Points on a hilly landscape, in no order, each with its height.
A climber steps from a point to the highest of its 3 nearest points, and stops where none of them is higher. Distance is the straight distance between rows; heights are no part of it.
lof height 618: [  5  -2   3   3   1   1   4  11  -3   3  -7   2  -3  -4  -5   7   4   9
   1   1  -7  -3  -2  -4   8   6  -8 -13]
Val height 838: [ -7   9 -10 -10  -5  -7 -13  -1   1  -7   8  -6   4   5  23  -2  -6 -13
  -6  -9   3  13  17  -9   3  -5   4  13]
gami height 320: [ -4  -2   9  -1  11   7  12 -20   6 -10  -7  10 -21   7  -2   4  -4   1
  -3   8   2 -16  -2  12 -18   1  18  12]
Noki height 525: [-18  12  -2  -6  -2  -7  -3 -16  -8  -7  -2   3 -15  15  13  -9 -15 -19
  -1  11  17  -1   9   8 -12  -6  32  22]
vav height 141: [-4 -3  4  6  6  8  5  3 -2 -2 -7  4 -6  1 -5  2  2  3 -3  4  3 -8  1  2
  4 -1  0  7]
Seg height 664: [ 14  -3  -7  13  -5  -1   0  11   9  23   3 -13  25 -16 -15   8  12  13
   1   2 -11  11  -2  -7  16   6 -24 -25]
dor height 44: [  3  -5   7   7   9   7  14   2  -1   0 -10   6  -3  -1 -10   1   4   5
  -3   5   4  -9  -2  -3   4   2  -1   4]
Motu height 593: [-11  -5  14  -1  11   9  15 -18   3 -21  -4  14 -26   6 -14   3   2   4
   4   6  -1 -23  -5  14 -16  -6  21   8]
ter height 265: [-12   4   3  -6   5   0   7 -20  -4  -3  -3   6 -14   9   3   1  -4  -8
   1  12  10  -8   3   9 -15  -2  25  22]
Zepo height 729: [-19  13   8 -13   3  -4   7 -26  -4  -6  -3   8 -25  12  12  -2  -5 -13
  -1  11  16 -11  -1  17 -19  -4  30  22]
suba height 725: [  6  -6   7  14   1   3  14  12   0  10  -7   1  -2 -10 -18   5   7  13
   7   2 -10  -9  -7  -3  12   1  -9 -22]
fem height 284: [-12   3   1  -3   5   1   3 -18  -2  -4  -6   6 -12  10   5   0  -7  -9
  -1  11  11 -10   4   8 -12  -3  22  19]
sasil height 641: [  4  -4   4   8   2   5  12  11  -1   4  -7   4  -2  -5 -13   2  10  13
   3   0  -9  -9  -3  -2  13   2  -7 -13]
Dupi height 269: [-10  -1  10  -5   8   5  12 -20   1  -8  -3   9 -20  10   1   4  -4  -4
  -1   9   4 -14  -2  13 -18   1  23  14]
fik height 789: [-13   5  -1  -9  -3  -4  -9  -5  -6  -9  -1   2  -2  13  22   0  -6  -7
  -6  -6   5  12   9   1  -1  -4   7  16]
Tadi height 256: [-16   8   2  -4   4  -3   4 -20  -4  -3  -4   4 -17  11   7  -1  -6 -12
  -1  12  14  -6   6   8 -14  -3  26  23]
pif height 350: [ -7  -8  14  -1  11  11  16 -19   2 -20  -7  14 -25   2 -19   3   2   9
   3   7  -3 -27  -8  10 -10  -8  23  10]
Dager height 247: [-4 -3  1  0  3  1 -3  7 -6 -3 -9  5 -2  4  5  2  1  2 -2 -2  0  3  0 -2
  1  0 -2 -3]
lotas height 306: [-10   0   5  -2   9   4   4 -14  -3  -3  -6   6 -11   8   1   2  -5  -8
  -2   9  10  -8   6   7 -14   2  17  18]
Rozud height 437: [ 12  -1 -10  -1  -4  -6  -3  15   1  14   2 -10  17 -10  -1   4   5   4
  -1   2  -6   9   1 -10   8   4 -19 -15]
zak height 712: [ 18  -4  -5  12  -4   0   3  11   7  21   5 -14  21 -16 -12   8  10  17
   1   4 -15  10  -7  -6  16   6 -21 -26]
Dubos height 599: [  9   2 -12   1 -13 -10 -22  21   1   6  16 -14  27  -6  20 -12   0 -13
   0 -23   1  29  -4 -13  10   1 -23 -10]
kaz height 466: [ 14   3 -11   0  -6  -5 -10  16   2  13   3 -11  19  -9  -1  -1   3   0
   0  -2  -5  10   3 -11   7   6 -19 -14]
lusid height 406: [  6 -10  14   1  13  12  19 -12   2 -12  -4  14 -22  -5 -29   1  -4  14
   7   3  -8 -29  -6  10  -6  -2   7   0]
kasag height 442: [ 12  -2 -10  14  -9  -2  -6  14   4  18   4 -14  33 -19 -12   8  15  14
   0  -1 -13  14  -5 -12  14   4 -28 -25]
Gamur height 366: [-9  2  2 -5 -4  0 -8  0 -6 -6 -4  6 -1 10 15  3 -2 -3 -5 -3  3 13  8 -2
 -2  0  5 10]
tegig height 820: [-12   7  -6 -13  -3  -6  -9  -7  -3  -6   4  -2   0  14  25  -3  -6 -12
  -6  -6   4  16  12  -1  -1  -8   8  16]
temuz height 661: [  8   3 -12  -1 -12  -6 -23  18  -1  -1  13 -11  23  -3  14 -10  -2 -14
   1 -17   3  24   3 -13   5   1 -19  -7]
pabo height 470: [  8   5  -9  -3 -14  -9 -25  16   4   0  20 -14  20  -1  29 -15  -6 -19
  -5 -24   5  26   1 -12  10   2 -17  -3]
diveb height 465: [  9   0 -14   6 -13 -10 -20  20   5  11  10 -14  30 -12  10   1   7  -6
   3 -19 -11  26 -12 -11   7   2 -29 -26]
vono height 410: [  4  -8  13   2  13  12  18 -13   3 -10  -6  10 -25   1 -17   4  -4  10
   3   2  -2 -22  -9   8  -6   4   7   3]
rusu height 509: [  6   6 -11  -3 -10  -7 -22  13  -3  -5   6  -8  18  -3  14 -11  -8 -14
   0 -12   2  14  12 -14   4   1 -10   2]
rinu height 632: [  6   4  -9   1 -14  -7 -24  23  -2   3  14 -14  21  -2  17  -9   0 -11
  -3 -21   1  25  -4 -12   8   1 -21 -11]
madur height 578: [  2  -6   3   8   6   6  13   8  -3   4  -7   4  -3  -7 -12   2   6   7
   3   3  -6  -6  -4  -1  10   2  -5  -8]
tazed height 496: [ -3   4  -5 -10  -3  -2  -8   4  -3   1   2   1   2   3  15   2  -2  -3
  -4  -6  -2  10  10  -5   4   2  -4   5]
piva height 398: [  9   2 -10   3 -12  -7 -18  24   1   9   8 -13  26  -8   5  -4   5  -7
   2 -11  -3  20  -5 -12   7   1 -23 -18]
Murav height 771: [-24  18   7 -19   0  -9   6 -21 -12  -5   0   9 -28  18  19 -12 -10 -17
  -1  10  23 -10  -5  17 -13 -12  42  22]
lom height 417: [  7  -8  11   2  10  12  18  -8   5  -4  -5   6 -16  -3 -18   0   0  10
   3   5   1 -18  -8  11  -1   5   3   5]
zon height 504: [-9  0  2 -3  2 -1 -6  2 -5 -4 -4  4 -3 10 10  0 -1 -2 -5 -4  5  7  4  1
 -2  2  5 10]
kag height 634: [  9   2 -11   3 -10  -8 -23  19  -3   3  13 -11  24  -4   9  -7  -1 -10
   1 -12   1  17   4 -12   3   4 -18  -5]
bog height 428: [  2  -8  15   4  11  11  18 -10   3 -14  -6  13 -24  -2 -26   2  -2  11
   4   6  -6 -27  -5   9  -6  -1  13   6]
luni height 501: [-12   5   2   0   1  -4 -11  -4  -5  -8  -5   5  -1  18   9  -2  -5  -4
  -4   1  12   7   9   2  -2  -3  13  13]
fopug height 486: [ 19  -4  -3  17  -6  -2   3   7  12  19   5  -7  14 -15 -17  11   9  22
   7   4 -17   5  -6  -1  16   6 -20 -29]
Rabo height 287: [ -7  -2   4  -2   7   4   6 -10   0  -4  -7   4  -7   8  -3   0  -5  -6
  -5   9  10  -8   6   7 -12  -2  14  19]
Menop height 347: [ -4   0   9  -1   8   7  11 -17   1  -5  -5   8 -15   7   0   5  -7   0
  -4   7   5 -15  -4   8 -12   0  14  16]
reg height 438: [ -1  -7  15   0  12   8  15 -17   3 -14  -5  12 -23   5 -12   5  -5   6
  -1   5  -1 -22  -6  12 -13   5  16   8]
kigoz height 348: [  7   6 -18   3 -13 -13 -20  20   6   9  19 -24  25 -12  33 -12  -3 -21
  -1 -27  -2  33  -1 -23  14  -2 -24 -11]
sis height 746: [  9  -4   2   9  -1   0   8  13  -1   5  -6  -1  -3  -5 -11  10   6  13
   7   1 -12  -2  -1  -2  11   5 -11 -21]
nazu height 549: [ 19  -5  -4  15  -5   0   3   7  14  20   4  -9  22 -18 -18  13   6  26
   2   3 -15  12  -7  -5  23   6 -23 -29]
Morep height 459: [ 17   0  -5   2  -4  -4   2  12   7  14   0  -9  13  -9  -8   9   4  11
   4   4 -12   4  -1  -3  11   6 -19 -20]
muzub height 546: [ 16   0  -9   8  -6   0  -1  11   7  19   5 -13  31 -16 -13   6  13  14
   1   4 -14   7  -5  -8  12   0 -25 -25]
zol height 421: [  3   6 -13  -7 -11  -6 -18   9  -3  -6  11  -9  13   1  18 -10  -8 -16
   0 -11  -1  16  15 -17   4   0  -8   7]
Tozab height 94: [-10 -15  16  -9  15  10  25 -30   8 -15  -2  19 -28   7 -32  -3   9  20
   1  15  -4 -36  -7  20 -13 -14  22  18]
rilog height 270: [ -7  -4   5   1  10   9  10 -11   0  -3 -10   4  -8   5  -2   2  -3  -1
  -6   6   7 -13   5   3  -8   0   9  17]
legig height 462: [-15  11   0  -4  -1  -8  -4 -14  -7  -7  -4   5 -13  18  10  -5 -13 -17
   1   7  21  -3  11   9 -10  -6  28  24]
Zode height 336: [ 10  -2 -12  10 -11  -9 -17  21   5  13   7 -15  32 -14   2   3   9   3
   4 -12 -13  25  -9 -13   9   0 -27 -29]
figeg height 490: [ 11  -9  15   3  11  10  21  -7   7  -1  -4   7 -17  -8 -26  -1  -1  18
   4   0  -6 -16 -14  12   5   5  -2   0]
surum height 492: [-5  1  0 -5 -3 -2 -7  5 -3 -2 -3  4 -2  8 13  4  0 -2 -3 -7  1  9  8 -3
  3  3 -3  4]
gopiz height 262: [ 10  -4   0  17  -3   0  12  12   6  12  -7  -3   1 -14 -22   8   7  18
  11   2 -14  -2  -4  -2  15   5 -11 -28]
Nug height 516: [ 14   0  -2   0  -5  -4   1  13   1  13  -1 -11   9 -10  -4   7   4   9
   1   2  -9   3  -3  -3   8   8 -18 -18]
Rola height 304: [-11   0   0   4   8   2   0  -8  -3  -2  -7   8  -4  12   2  -2  -3  -6
  -3   8  10  -4   6   5  -8  -2  16  18]
butot height 377: [ 0 -2  1  3  5  5  3 10 -5 -1 -8  4 -4  2 -3  3  4  3 -1 -2 -1 -4  0 -2
  4  2 -2 -5]
Sab height 429: [-20   5  11  -9   3  -1   7 -26  -5 -14  -3  15 -29  16   5   0  -3  -4
   0  11  14 -18  -6  22 -23  -4  34  17]
dugo height 441: [-1 -6  2  5  4  7  5 10 -5  2 -8  4 -2  0 -7  4  3  8  0  3 -3 -5 -4 -2
  6  0 -2 -4]
Fefu height 472: [ 11  -2 -12  11  -8  -1  -9  17   6  18   5 -17  31 -15  -9   2   8   7
   2  -2 -12  12  -5 -11  10   1 -24 -24]
bebun height 710: [-19  18   0 -10  -1  -8  -1 -20 -11  -6   0   2 -17  13  15  -6  -9 -20
  -1  12  18  -6   6   8 -12 -11  35  23]
sezi height 356: [-17  -3  16  -6  11   7  18 -25  -3 -16  -1  19 -26  13 -18  -4   8   1
   1  16   6 -32  -4  19 -23 -15  29  17]
turuv height 250: [-12  -2   1   3   2   1  -6  -6  -5  -7  -9   7  -5  12   6  -1  -6  -8
  -3   5  12   1   6   4  -5  -3  15  18]
nen height 405: [ 10  -8  12   2  13  12  19 -11   6 -11  -5  10 -21  -2 -20   2  -3  13
   2   4  -2 -19  -9  10  -3   3   4   5]
rosiv height 571: [  5   5  -9  -2 -11  -7 -21  15  -3  -2   9 -12  17  -4  15 -10  -7 -11
   2 -16   4  16  11 -12   3   1 -13  -3]
kav height 690: [-14   6  -3  -1   0  -4  -9  -8  -6  -6  -1   3  -5  18  12  -2  -8  -7
  -2   1  16   7  10   6  -3  -4  14  18]
kopum height 850: [  6  -7   6  11   8   7  22   3   5  10  -5   5  -2 -12 -20   0   9  17
   6   4  -9 -13  -9   5  15  -1  -6  -8]
Fitig height 738: [-7  1  3 -1  0  1 -7  2 -5 -4 -4  6 -2  7 10  2  0 -1 -2 -7  3  9  3  0
  0  1  1  6]
tuse height 346: [  0  -7   8   1  14  12  12 -10   2  -1  -7   8 -11   2  -5   3   0   3
  -4   8   3 -14  -1   7  -7   5   7  12]
fazul height 368: [ 16  -3  -2  17  -2  -2   7  10  10  14  -2  -7   7 -16 -17  11   4  22
   8   5 -16   1  -6   0  17   9 -16 -28]
bafub height 658: [-16  11   4 -12  -2  -7   9 -23  -5  -6   1   8 -21  13  13  -2  -9 -13
  -1  14  14 -10   3  14 -16  -7  31  21]
reme height 806: [  5  -9   6   8   8   9  18   4   2   8  -7   2  -3 -11 -20   0   7  13
   5   3  -5  -9  -8   3  16   1  -7  -8]
nas height 390: [ 12   0 -11   3 -11  -7 -17  20  -1   9   6 -10  30 -10   1  -5   6  -5
   4 -11  -5  20  -5 -13  10   1 -25 -22]
tofop height 282: [-10   2   8  -5   8   5   8 -19   0  -4  -6   6 -15   7   2   1  -6  -4
   1  12   9  -9   4  11 -16   3  18  19]
zibo height 244: [-4 -4  3  3  7 11  5 -2 -3 -3 -8  8 -4  4 -2  0 -2 -2 -5  3  8 -8  2  1
 -2 -3  6 11]
zokoz height 785: [-22  15   6 -15   0  -7   7 -26 -10  -7   1  10 -29  16  14  -7 -10 -17
  -2  12  17 -11  -2  17 -17  -8  37  24]
pituz height 796: [-13   8  -7 -10  -2  -6 -11  -9  -3  -8   2  -1  -2  18  19  -3  -7  -8
  -7  -5  11  13  10   5  -2  -5  14  17]
fov height 334: [  3  -5   9   1  13  13  15 -12   4  -4  -9   7 -15   1  -9   2  -3   4
  -2   8   0 -16  -4   9  -6   5   6   9]
toz height 606: [  6   3 -11   0 -12  -6 -22  16  -3   2   8 -10  18  -4   9  -9  -4 -11
   1 -14   1  15   7 -13   5   2 -15  -3]
kitud height 355: [ 12  -4 -13  18 -10  -2  -9  15   8  17   6 -12  36 -20 -11   9  12  14
   3  -3 -18  19  -8 -16  16   1 -25 -35]
Tupup height 361: [  0  -7   9  -3  10   9  13 -13   5  -2  -6   5 -14   4  -8   3  -3   3
  -5   9   2 -15   2   4 -10   3   9  15]
Gagi height 397: [ 17   0 -10   3  -4  -5  -3  13   4  18   2 -11  15 -12  -7   6   8  10
   0   2 -10   5  -2  -7   9   6 -19 -19]
bala height 450: [ 14   1 -14   1  -8  -5 -10  18   3  15   6 -12  25  -9  -2   0   4  -3
   3  -4  -4  11   0 -13   8   3 -22 -14]
mal height 568: [ 10   1 -11   2  -9  -7 -17  19  -1   6   7 -11  19  -7   4  -5   0  -6
  -1  -8  -2  11   7 -11   3   3 -19  -5]
poger height 625: [  6   4 -12  -1 -10  -6 -23  13   1  -4  12 -13  21  -2  17 -12  -5 -12
  -4 -14   4  20   6 -10   7   3 -16  -3]
kabaz height 257: [-7 -3  3  3  6 10  5 -7 -2 -3 -9  6 -3  9  2 -2  1  0 -4  4 10 -9  6  2
 -7  0  8 15]
Mafi height 763: [-14  10  -2  -6  -2  -9 -11 -10  -6 -10  -1   3  -4  24  18  -5  -9 -10
  -5  -1  16  10   8   7  -4  -5  20  18]
Rogu height 419: [  4  -5  11  -1  12  12  17 -15   2  -9  -4  10 -21   5 -11   2  -5   6
  -3   4   0 -19  -6  10 -10   4  12   8]
veseb height 76: [-12 -10  16  -4  14  11  21 -27   3 -16  -2  17 -28   6 -27  -1   7  10
   3  12  -2 -34  -5  15 -17 -17  23  17]
Pabu height 468: [-14  -5  15   0  10   8  15 -22   2 -21   1  14 -26   9 -13   1   4   3
   1  10   3 -27  -7  14 -18  -8  26  12]
fasel height 524: [  7   5 -13  -2 -13  -9 -25  14   0  -4  16 -12  18   2  21 -14 -11 -17
  -1 -22   7  23   6 -14   5   3 -12  -1]
movap height 851: [ -5   6  -8 -11  -7  -3 -13   0  -1  -4   5  -4   6   3  19   0  -6 -12
  -1  -8   3  14  14 -11   5  -3  -2  11]
gipen height 840: [ -5   8  -9 -11  -4  -7 -13   1   0  -5   5  -5   2   4  23  -2  -4 -12
  -8  -9   2  14  14  -8   3  -4   1  12]
budu height 389: [  8 -10  16   0  12  10  19 -15   5 -11  -6  14 -22  -4 -28   0  -3  17
   8   3  -7 -26  -8  11  -1   5   8   1]
bitu height 597: [ 9  0 -1 -5 -2 -2 -6 10 -3  4 -4 -2  0 -3  5  5  2  4 -1 -3 -5  5  2 -5
  5  7 -9 -8]
dab height 288: [-10 -11  19  -3  13   9  22 -21   3 -16  -4  15 -25   0 -28   0   5  13
   4   7  -8 -33  -6  12 -12 -10  17  10]
Ziz height 292: [  2  -9   8   2  12  10  17  -6   2   1  -5   4  -7  -1 -10   0   1   7
  -4   7   2 -15  -5   7   0   3   3   6]
zoga height 445: [ -2  -8  15   3  11  13  14 -15   4 -17  -4   8 -24   3 -18   4  -3   9
   0   5  -3 -26  -6  11  -9   2  16   7]
kuned height 325: [ 11   1 -12  15 -10  -4 -13  16   6  12   5 -13  37 -16  -7   7  11   7
   2  -7 -15  18 -11 -15  11   0 -28 -31]
Rana height 446: [-19  12  -2  -5  -3 -10  -7 -14  -9  -8  -2   2  -8  18  14  -8 -14 -13
   0   7  19   2  10   8  -8  -7  29  22]
rad height 395: [-14   6   0  -3   0  -2  -3 -12  -6  -6  -6   2  -8  14   7  -4 -12  -9
  -2   6  16   1   9   6  -8  -5  24  20]
Lifin height 333: [-12   2   1  -1   5   2   2 -12  -2  -5  -6   6  -6  12   2  -2  -8 -10
   1   9  11  -6   8   3 -11  -1  17  21]
vin height 477: [  7 -10  14   5  14  11  20  -6   3  -2  -6   8 -13  -6 -23  -2  -1  16
   1   2  -2 -15  -9   9   2   7  -3   0]
fiten height 358: [  9   0 -12   7 -12  -4 -14  21   4  14   7 -15  29 -10  -3   1   7   0
   4  -6  -9  21  -5 -12  10   2 -26 -22]
lalu height 312: [-21   2  14  -7   2   0  11 -22  -7 -17  -1  18 -26  18  -3  -3   0  -7
   1  13  15 -23  -7  21 -22  -8  36  13]
lib height 543: [  0   6 -11  -8  -4  -3 -13   7  -6   2   5  -6   7  -2  17  -2  -6 -14
  -1 -10   2  11  13 -16   1   1  -8   8]
dera height 399: [-15   9  -1   0   1  -5  -6 -12  -5  -8  -3   5  -8  18  12  -5 -10  -9
   0   8  15   3  10   7  -8  -5  25  19]
Vupi height 776: [-21  13  10 -12   0  -8   6 -25  -9 -13   1  15 -28  18  12 -10  -7 -12
  -1  11  20 -12  -5  21 -18  -8  38  21]
zilod height 162: [  3  -7   8   8  10  12  13   1   3   2  -8   6  -6  -2 -11  -1   3   5
  -1   5   2 -11  -4   2   6   3  -1   3]
tefa height 564: [ 10   2 -12  -1 -14 -12 -20  16   1   3  15 -14  22  -3  23 -11   0 -14
  -2 -23   3  31  -1 -11  10   4 -21  -8]
tivaz height 506: [ 11   6 -16   2 -13 -13 -18  20   4  10  16 -16  26  -9  21  -9   0 -14
   1 -23  -5  32  -9 -16  10   1 -25 -18]
merad height 514: [  8   0 -12   2 -12  -9 -20  19   0  11  12 -15  27  -9  14  -7   5  -8
   2 -21  -7  28  -9 -13   9   3 -25 -22]
pinev height 455: [ 0 -1  2  3 -1  3 -1  9 -6  2 -8  4 -4  2  5  6  3  6 -2 -5 -4  0 -1 -4
  2  3 -6 -5]
gifop height 424: [ -3  -9  17   1  13  10  18 -18   1 -17  -6  15 -24   3 -21   4   0  11
   6   8  -5 -28  -5  13 -12  -3  18   7]
laku height 443: [  5   3 -16   4 -13 -12 -17  20   3   9  20 -19  26 -11  27  -9   1 -17
   0 -27  -3  33  -6 -17  11   0 -25 -16]
Mepu height 581: [ 10  -1  -2  -4  -2   0  -3  13  -2   6  -1  -3   2  -5   0   8   0   5
  -2  -2  -9   5  -1  -4   6   6 -14 -14]
lugep height 562: [ 10   0 -12   0 -12 -11 -21  19   1   7  14 -16  27  -6  17  -8   1 -10
  -5 -23  -2  27  -8 -16   6   2 -25 -14]
sas height 332: [  1  -6   9   0  11  11  14 -14   5  -1  -7   5 -12  -1  -8   1  -4   5
  -1   8   3 -14  -4   8  -3   2   7   9]
bepif height 369: [-16   7   0  -2   5  -1  -4 -11  -5  -6  -7   6  -9  14   7  -4  -8 -10
  -1   8  16  -1   7   5  -8  -3  18  20]
lil height 409: [-4 -2  2 -5  2  1 -4  5 -8 -3 -6  8 -5  5  8  3  1 -1 -6 -6  1  4  3 -2
  3  1 -2  2]
nedim height 621: [ 17   0  -5  12  -6   0   2   8  12  20   5 -10  23 -16 -16  10   9  21
   1   4 -16   9  -3  -4  15   7 -22 -26]
vagam height 188: [ -7 -11  16  -1  14  11  22 -19   5 -16  -6  14 -26  -4 -28   0   6  16
   6   6  -8 -33  -5  11 -10  -9  16   7]
modu height 408: [-15  -4  15  -5   6   7  12 -23  -2 -18  -1  15 -25  13  -6   2   0  -1
   1  11   3 -22  -6  16 -20  -6  26  10]
Dokuz height 704: [ 12   0 -10   2  -6  -2  -3  17   4  16   4 -13  25 -14  -6   2   8   5
   2   2 -10   9  -2  -9  10   3 -22 -21]
midip height 637: [  6   3  -4  -9  -3  -1  -9  10   0   5   1  -4   5  -3  10   3   0  -1
   0  -5  -5   9   6 -10   4   3  -9  -1]
mup height 786: [ -9  -6  12  -1   8   7  14 -20   3 -15  -4  14 -23   8  -7   7   1   5
   3   5   2 -23  -6  14 -16   0  21   8]
reni height 612: [-12  -4  13  -1   8   7  13 -20   1 -17  -4  15 -27  12  -7   4  -2   0
   3   7   1 -23  -7  14 -16  -1  20  10]
dafip height 594: [ 18  -2  -6   9  -5  -1   4  12   9  17   1 -12  16 -15 -16  10   8  18
   5   5 -14   8  -3  -2  14   8 -21 -26]
resa height 485: [ 12   1  -7  -2  -5  -3  -2  13   2  13   0  -9   9 -11   0   5   3   5
   0   1  -7   6   0  -3   8   6 -16 -14]
suseg height 401: [-17   2  11  -4   5   1  11 -24  -2 -16  -1  12 -28  13   2   0  -2  -5
   0  11   9 -14  -8  17 -19  -3  28  12]
Bude height 484: [ -3  -7  15   1   9  10  16 -19   3 -16  -3  12 -24   6 -15   4  -1   7
   1   7  -3 -26  -5  13 -15  -3  17   6]
fule height 560: [  9   0  -1   1  -3  -3   0  13   1   9   0  -4   1  -7  -3   8   3   8
   0   2 -10   3   0  -3   8   6 -15 -17]
gopon height 792: [  7  -8   4  12   3   3  19   5   4  10  -7   4  -3 -16 -20   3   9  17
   8   3 -10  -6  -5  -1  15   0 -10 -18]
dabot height 426: [  8   3 -11   6 -13  -9 -18  22   1  12  10 -13  29 -10   3  -1   7  -6
   2 -15  -9  23  -6 -13   7  -1 -26 -25]
zutoz height 228: [ -5  -4   3   4   4   5   0  -2  -3  -6 -11   8  -4   8   4   0  -3  -1
  -4   2   4  -4   5   1  -1   0   7  10]
Runud height 592: [ 11  -1 -11   7  -8  -6  -9  17   3  14   4 -13  27 -15  -6   3   8   2
  -1   1  -9  12  -2 -12   8   1 -23 -18]
kedo height 483: [ 14   1  -6   0  -4  -2  -1  12   3  15  -1  -9   9  -6  -3   5   5   5
   0   3  -9   5   0  -6   8   7 -17 -17]
somap height 523: [ 10   3 -13  -2 -12  -8 -25  19   3  -1  14 -14  23  -2  23 -13  -8 -13
  -4 -21   3  26   0 -12   7   2 -21  -4]
mopi height 384: [ 11   0 -11  11  -9  -4 -14  20   3  15   5 -13  33 -14  -6   2  11   4
   2  -6 -11  18  -5 -14  11   0 -28 -28]
Kat height 598: [  9   1 -13   0 -11  -8 -22  21   0   4  11 -14  24  -6  11  -7  -1  -9
  -2 -17  -1  25  -2 -10   7   2 -24 -17]
pimu height 565: [  8   3 -10  -5  -6  -5 -17  14  -4   3   5 -10  17  -5  11  -5  -4 -12
   1  -8   0  12  11 -14   5   3 -17  -2]
Sika height 620: [-15  11   0 -10   0  -6   2 -20  -8  -3  -3   4 -16  13  13  -7 -10 -16
   0  13  18  -4   8  10 -13  -9  30  21]
saf height 627: [  4  -2   3   7   0   3   5  13  -2   5  -6   3  -1  -9  -9   6   5  11
   5   2  -7  -6  -5  -4   8   3  -9 -17]
boga height 503: [-5  5 -4 -9 -4 -3 -6  0 -5 -2  2  1 -1  5 20  4 -1 -7 -5 -6 -1 12  7 -6
  3  3  0  7]
gat height 471: [ 10   1 -13   3  -8  -8 -14  20  -1   9   9 -12  24  -8   2  -6   5  -4
   1  -9  -4  15   3 -10   6   1 -21 -13]
mus height 142: [ -7 -14  16  -7  18  12  24 -25   7 -17  -3  17 -27   0 -31  -2  10  20
   4  11  -6 -36  -5  16  -9 -14  20  17]
bavo height 615: [  7   2  -4  -8  -1  -4  -4  12  -2   5   1  -5   5  -5   8   4   1   0
  -2  -3  -4   7   4  -9   6   5 -13  -6]
lav height 687: [ 10   1  -8  -8  -5  -5 -11  13  -3   5   5  -6  10  -8   8   0   1  -7
  -2  -4  -3   8   8 -14   4   5 -14   0]
lenu height 392: [  9   2 -13   9 -10  -8 -17  20   0  12   8 -13  27 -10  -3   1   8   0
   5  -9  -9  17  -6 -16   8   3 -26 -25]
vituz height 569: [-15   5   8 -10   2  -1  13 -24  -4 -14  -3  13 -24  13   4   0  -4  -8
  -2  10  10 -13  -2  16 -19  -3  28  18]
lor height 563: [  8  -4   3  12   0   2   5  13   3  11  -5  -1   1  -9 -12   7   7  13
   7   3 -11  -5  -6  -1  13   3 -11 -23]
Ridaz height 567: [ 11   4  -9  -7  -4  -2  -6  16  -2  12   3  -8  14 -10   1  -2   2  -2
   0  -3  -6  10   8  -9   5   5 -15  -9]
Muvos height 387: [ 13  -3 -11  17  -9   0  -5  14  11  22   6 -14  36 -22 -15  10  14  19
   1   1 -18  15  -4 -11  20   3 -29 -33]
mafof height 591: [  9  -9  11   5  11  11  23  -4   3   1  -4   4  -7 -11 -22  -1   3  15
   0   3  -4 -14 -11  10  10   0  -4   1]
nitip height 547: [ 4  0  0 -7 -2 -1 -6  8 -4  1 -1  0 -1  1 10  5 -1 -1 -4 -7 -5  8  1 -4
  3  5 -7 -3]
Muzud height 614: [  4   3  -8  -9  -7  -4 -11  10   1   1   6  -6   8  -7  14  -4  -5  -8
   0  -6   0  11  12 -12   3   2 -11   5]
gaz height 316: [-10   0   0   2   3   0  -4  -4  -5  -4  -7   5  -4  11   7  -2  -3  -4
  -5   0  10   1   8   2  -4  -2   9  13]
Sunet height 833: [ -9   8  -5 -11  -6  -5 -10  -3  -2  -5   8  -1   3   6  24  -2  -3 -13
  -6  -6   0  13  13  -5   1  -4   3  16]
pab height 555: [ 4 -2  0 -1  1  2  0 12 -5  4 -5  4 -1 -1  1  6  4  6  0 -5 -4  0  0  0
  5  4 -7 -7]
rofit height 367: [ -3   7 -10  -8  -8  -8 -17   4  -3  -8   8  -7  10   2  18  -6 -13 -15
  -1 -10   3  13  19 -13   1  -5  -3  10]
lumar height 357: [ 15  -8  -8  21  -7   3   2   6  13  23   7 -11  35 -22 -17  12  15  26
   3  -1 -23  16  -5 -13  22   2 -28 -32]
pul height 190: [-20   0  12  -7   7   5  12 -22  -5 -18   0  13 -26  15  -5  -1   2  -2
   0  14  12 -23  -6  19 -23  -9  32  15]
Buz height 544: [ -1   2  -5 -10  -3  -5  -9   4  -2   0   3  -4   6  -2  16   2  -3  -8
  -4  -5  -1  10  11  -9   1   1  -4   6]
gufe height 724: [  6  -9   8   7   9  11  20  -1   4   5  -7   3  -6  -8 -18  -2   7  11
   0   6  -8 -15  -8   3   9   0  -5  -2]
Daro height 391: [ -1  -5   9  -4   9  10  13 -15   4  -7  -7   9 -17   6  -6   4  -6   3
  -3   5   3 -14  -3  10 -12   2  13  13]
Pilag height 212: [-2 -4  5  4  9  8  6  4 -1 -4 -8  5 -3  3  0  0 -1  0 -3  2  3 -6  2 -3
 -1  0  3  5]
geri height 427: [-15  10   1   0   0  -6  -2 -16  -5  -6  -5   5  -9  17  10  -3  -9 -14
   0   9  19  -4   8   8 -14  -6  25  20]
pivet height 779: [-26  16   8 -18  -1  -6   9 -25 -10 -11   2  11 -28  15  15  -8  -8 -15
  -2  12  23 -13  -1  17 -16 -11  40  24]
poguf height 342: [ 14  -2  -1  10  -3  -2   5  12   4  12  -4  -4   4 -10 -11   9   5  17
   5   3 -15   1  -4  -3  11   7 -16 -25]
Meba height 605: [  8  -1  -6  -7  -4  -1  -6  14  -2  10   1  -9   7  -6   5   1   1   1
   0  -2  -5   8   6  -7   4   6 -14  -7]
zolop height 772: [-22  15   2 -16  -1  -9   5 -23 -10  -9  -1   5 -25  14  16  -6 -10 -18
  -1  11  20 -11   5  13 -14  -8  34  25]

Call two points neighbours if one is among the 3 nearest of the other. Go from one point of each pair to the other, from neighbour to neighbour, staying as high as possible. Name the lowest point that can't be avoided.
Nug and Dokuz -> bala
movap and midip -> lib
midip and zokoz -> dera
kopum and sis -> saf
zak and midip -> kasag
Fitig and movap -> surum

For each start below, name the point where the climber stops.
Dager -> sis
kav -> movap
nen -> kopum
dera -> zokoz
nas -> temuz
madur -> kopum
rad -> zokoz
Rana -> zokoz
piva -> temuz

Write out the way that a climber takes from each point below.
lalu -> Sab, vituz, Zepo, zokoz
luni -> kav, Mafi, pituz, tegig, Sunet, gipen, movap
fik -> tegig, Sunet, gipen, movap
